Each row is a point on a landscape with many valleys, with its height.
A ball rolls from a point to the lowest of its 2 nearest points, and stops where none of them is lower. Distance is the straight distance between rows; heights are no part of it.
k219 height 406: [-15 -35  -3  -8 -30 -11  -3 -13  20   7  37  14   2  12   8   1 -15  -3
   7 -21 -10  -7]
k938 height 594: [ -4   8   0   4  15   5   2  -4 -29 -17 -10 -19  19 -14  -4  33  -4 -13
  14  -9   0  26]
k61 height 216: [  3   0  19  -1  20   2  11   5  26   9  -6  15   9 -21  -4  18  -3 -17
 -18  -2 -16 -13]
k654 height 639: [ 15  20  -9  -7  24   7  -7   9 -37 -14 -30  -5 -25   3  -3   3  12  -4
 -25  17  16  -3]
k123 height 200: [ 18 -19  -7   7  14  17 -29  -1 -32  18 -12   4  11   6 -18   4   1 -14
 -19   7   0  11]
k32 height 533: [  0   0  14  16 -12   9 -42 -39 -12 -12  -4  -4   3  17 -13 -20   1  25
  -1  -1  -6 -21]
k539 height 302: [ -7  10  29 -10  17 -14   0 -18  29 -15   6   1  16 -27 -28  17  -4  -5
  -1 -11 -12 -18]
k199 height 587: [-17  10 -24 -11  22  18  14   7 -52   1  -9 -15   0 -19  24  19   6  14
   4   0  12  11]
k771 height 159: [ -6   6   2  12 -13  19   4  13 -14   7   2  -7  -1  -6  -4  -9  -3  19
  24  16 -13  32]
k295 height 661: [-27 -16 -20 -11 -11   6 -11 -15   4  14  24   6  12 -22  -8  -7  13  31
  28  -5  -5   7]
k390 height 636: [-26  -8 -18  -6 -22  -1  -5   6   4   8  27  -7   0  -3   0 -11   5  38
  21  -7   7  21]
k436 height 777: [ 11   0  24  21  -2   7  -6   1 -28  -3   1 -10 -13  25  -6   1 -16 -12
 -15  10   5 -10]
k562 height 637: [  2  33   2   5  10  28  10  -4 -18 -10 -29  -6  10 -25  -4  -4   7   8
  27  20 -12  14]
k908 height 331: [  5  -1  11  -2  -9  26   0  -9   8  13  12   2 -13  15   7 -23 -14   6
  -5  14  -1 -23]
k241 height 91: [ -5   9  -1  15  -1   6  17  27 -21   3  -1  -7 -12  -2   7   5   1   6
   4  12   3  21]
k276 height 524: [ -4  32 -14  -5   2  -4  11  11  17 -11 -17  -3   5 -19  -4  -8  19  19
  17   2  15  23]
k500 height 569: [ -3   8 -11   8   3  -4  18 -13 -14 -27 -17 -12  20  -5  14  21   2 -20
  36  -9  -4   9]
k830 height 201: [ 26  -4   6  17  14  -5   6  27 -22   0 -31   7  -3  14   5   5  -4 -34
 -27  18 -11   2]
k218 height 564: [ -8  14 -37 -12   8  27   9   9 -34  -7 -13 -17   7  -8  12   3   1   7
   0   0  14  34]
k582 height 321: [ 12  -4 -10  -3  10 -26  13   8  17 -12  -9   8   3   5  11  11   8 -29
  -1 -11   5 -17]
k735 height 250: [ 15 -15 -15   4   9  19 -24  -3 -10  16 -16   8  28 -10 -19  -2   9   2
  -7   9 -12  32]
k95 height 800: [ 13   3  28  31 -13   0 -14 -16 -19 -14 -17  -4   0  18  -8  -4  -5  -2
   3   6 -13   1]
k92 height 251: [ 11 -16  31  18 -18   0  10  12   6   4  10  -7  -7  18   3   7 -31 -18
  -4   3 -17  10]
k139 height 346: [-16 -31  12  -1  -3 -18 -25  -8  13  11  26   6  19  -4 -18  23 -13 -10
 -21 -17  -8   0]
k120 height 659: [ 14  19  -5   0  16   7 -10  -1  -8  -2 -26   4  -6  -4  -7 -10  18  10
 -16  12  11 -12]
k736 height 341: [-23  -6  16 -11  11 -17 -16 -25   0  -6  18  -1  22 -26 -22  22   2  10
   6 -21  -3 -16]
k364 height 607: [-18  19  -4  -5  26  -5  17  22 -44 -10  -6 -13 -23 -20  17  24  -4   8
  -7   6  15  -3]
k532 height 285: [  0  -2   9  -4  -2  19  -9   2   8  21  17  -1 -18   6  -2  -5 -10  15
 -33   9  15  -7]
k15 height 495: [-11  -9 -19  -2 -21  -2  11  -5   2  -1   8  -1   4   4  11 -14   0   2
  55  -4 -15   7]
k689 height 681: [ 10  20   0  12  -6  -5 -18  -5   3 -18 -22   7 -15  16  -3 -17  19  24
 -19  -4  17   2]
k933 height 692: [ -8  21  -4   3   1  13  22  22  -6   7 -12   1 -14 -11  17 -16   2   5
  39  18 -11  -3]
k384 height 545: [ -9  21 -37 -22  14  14   6   2  -5  -3 -18  -9  11 -20   4   1  18  19
   3  -7  18  26]
k648 height 312: [ -9 -15   9 -13   1   2  18  -2  28  21  12  35   2 -15  16   2   5  -3
  -4 -19 -22  -2]
k459 height 613: [-12   1   0  -5 -30   0 -19 -11  13   1  19  -5  -2   0 -20 -24   1  35
  19   2   2  19]
k557 height 373: [-12 -27 -12  -5  -9 -20 -16  -6   9   6  31   4   6   4  -8   7  -4   3
  -6 -20   7   4]
k626 height 491: [-10  15   4   1 -14 -30   7   7  18 -23  14 -14 -11   2  -9  11   5  17
  10 -16  21  15]
k778 height 488: [-12   3 -21 -20   3  -9   6 -20  -8  -4   7  -4   0   4  20  -7  19  12
  23  -8  25 -36]
k342 height 290: [ 11   1 -12  -8  14 -23 -11  -2   1  -6  -4  -9   4  10  -7  12   8 -15
  -9  -8  17 -13]
k858 height 309: [ 13 -22 -13  15 -19 -10   2   2  -7  -7   7 -10  11  25  11   3  -6 -21
  19   3   0  20]
k530 height 298: [ -5 -25 -14   6   9   7 -11   4 -21  13   4   3  29 -16 -13  22   7 -10
   2  -3 -14  32]
k715 height 252: [ 32 -12   4  19 -23 -28   8   7  -3 -15 -11  -4   3  36  10   1 -10 -36
   1   4  -1   3]
k709 height 415: [-29   8  12 -14  -3  -9   5  -8  22  -4  23   0  -4 -20  -7   3   0  21
  14 -25  -8  -7]
k132 height 273: [ -1 -17  14  -9  -7 -10  20   0  30   8  16  22 -11   4  28  23  -6 -19
 -18 -26  -7   4]
k126 height 721: [-13  10  -9  -2  -2   5  33  28   3  11   3  11 -21   4  33 -13   5  -5
  15   1   1 -15]
k951 height 190: [ 21  -3  20  21 -25  -9   9  12  14 -10  -7   4  -6  26   5 -13  -9 -11
  -4   3  -8   7]
k88 height 446: [-19 -21  -6   1 -27 -20  13  -9  11  -5  24  14  -1   6   8  -3   3  -4
  32 -26 -15   1]
k74 height 451: [ -3  -3 -42 -10  -3  -4   2 -23  -9  -7  -1 -11  10  10  22  -8  17  -1
  27  -7  22  -3]
k802 height 332: [ 19 -20 -25 -15  -2 -12  -8   5  17  10   3   9   0  25  14 -18   3 -12
 -27  -2  13 -15]
k370 height 313: [ -8 -22  16   0   3  -1  -2  -8   3  10  23   4   3   3   7  23 -16 -21
 -14 -14  -8 -17]
k720 height 269: [ 25   3   8 -10  22  11   0  -4  25   8 -26  17   0  -4   0  -8   1 -16
 -36  12   0 -28]
k776 height 355: [ -3 -13  -7  -8  -2   2   5   1  30  15   4  22  18 -17   0 -17   9   0
   4   4 -19  -8]
k453 height 507: [-15  32  -7  -2  -4 -21  15  14  12 -23  -5 -18 -10 -12  -2  12  12  22
  12  -8  21  38]
k534 height 236: [ 27  -5  15   6  12   2  -5  12   0  10 -21  14  -3  10  -4   2 -11 -24
 -43   8  -5 -13]
k439 height 248: [  0 -13   8   0  16  19 -23   6 -22  28   9   1   0  -1 -12   0  -3   3
 -28  12   2 -13]
k927 height 538: [  0   6  -3   4  -4  -7   4 -16   0 -14  -3 -13   7  -1   3   0   5  -4
  40   1  -1  -3]
k8 height 400: [ -7 -25  -5 -17 -12  -5 -14 -19  41  11  17  16  21 -13 -19 -15  -1  15
   3   3  -8  -7]
k944 height 758: [  5  -4   2   9   6   7   7  22 -23   7   9 -10 -30  26  16   6 -17 -19
 -25   9  17 -11]
k641 height 382: [ 21  -2  16   4  -1  18  12  -3   7   6  -8   6  -7  12  14 -14 -19 -24
  -9  19 -10 -28]
k831 height 445: [-29  18  -3 -25   0 -19  20  -6  22  -7  16  18  -7 -20   5   4  24  21
   4 -34   9 -12]
k437 height 623: [ -2  30   4   6  15   6   6  13 -44 -10 -14 -26 -27  -1   7   6  -3   8
 -16  25  19  -2]
k510 height 258: [  7   5  33   5   4  -7   7   1  28  -7  -3   0   5 -12 -17   3  -8 -10
  -1  -1 -21  -1]
k502 height 152: [ 14   6  -7  16   6  -4  25  36  -8  -3 -22   2 -12   4  13  -1   0 -22
  -4  19  -1  13]
k196 height 347: [ 19 -20  10  -2  -3   2   1  -3   9  10  12   0  -4  21  17   6 -23 -26
 -26   3  -1 -19]
k917 height 741: [ -1   4 -13   1   1  -1  16  26   4   6   4   0 -21  17  26  -7  -2  -6
 -14   8  18 -12]
k312 height 612: [  4  30  -1   9  20  17   2 -11 -24 -24 -33 -14  19 -16  -9  19   1 -12
   8   5  -5  24]
k167 height 472: [  1   6   4 -19  19  -4 -37 -18   4   2  -4   1   5  -6 -29  -3  11  13
 -35  -6  18 -21]
k102 height 247: [ 13   5  16  -9   7  -7  14   6  40   5  -2   7 -13  -4  16  24  -9 -14
 -31  -5   0  -1]
k274 height 199: [ -1  -7  22  10   1  10  23  10   4   6  10  -3  -8  -3  10   9 -18 -21
  16  -4 -27  -8]
k166 height 300: [ 27   0 -14 -18   7   0 -12   2  24   6 -22  18  -7  18   3 -25   6  -6
 -41   4  10 -24]
k488 height 279: [  6  -1  13  16   3  14  20  12  -8   7 -10  -3   1  -5   0  -5 -14 -16
  32  17 -37  -4]
k616 height 665: [ -2  35  20  11   2  15  14  11  -1  -4 -22  -2 -16 -13   0 -12   5  15
  18  22  -9  -1]
k942 height 378: [-15   3  23  -5  -3 -13 -12 -16   4  -8  24 -19   1 -10 -29   9 -10  22
  15  -9   0  -1]
k17 height 578: [ -6  -1   8  13 -22  16 -27 -20   1   3  -2   3   2   6 -17 -31  -1  33
  12  11 -14   3]
k197 height 257: [  3   5   4  -3  19 -12 -11  16   1   2  -6   4   1 -15 -22  13   6  -7
 -23  -7   6   7]
k914 height 468: [-25  15   1 -16  -7 -29  20  11  19 -16  22   2 -24  -2  11  10  11  11
  -3 -31  22  -7]
k480 height 342: [  2 -34 -12  12  -9 -15 -10   0  -1   5  11   7  27  -1  -5  10  -4 -17
   9  -3 -17  21]
k742 height 253: [ -3  -2  22  15  -9  28   5   1 -22  12   7  -6  -5  -2 -14 -11 -14   5
  26  18 -29   1]
k468 height 369: [ 13 -14 -27  -5 -12  -6  -7  -5  12   9   4   3   2  26  12 -31   5   3
   8  13  13 -11]
k413 height 414: [ 10   0 -35  -2 -12   7  -6 -12  -6  -2  -6  -8   3  18   8 -17  14   8
  13   6  21  19]
k317 height 496: [ -1   7  18   3   5  -3 -41 -29 -17  -8   0 -12   5   3 -28  -1   3  23
 -19  -4  15 -14]
k486 height 442: [ -1  -7   1 -13  -3   4 -28 -17  16  13  13   7  11  -4 -26 -22   5  19
 -21   6   7 -10]

Where does a ball stop that starts at each point below?
k74 | k241
k295 | k61
k831 | k61
k436 | k370
k437 | k61
k562 | k370
k8 | k61
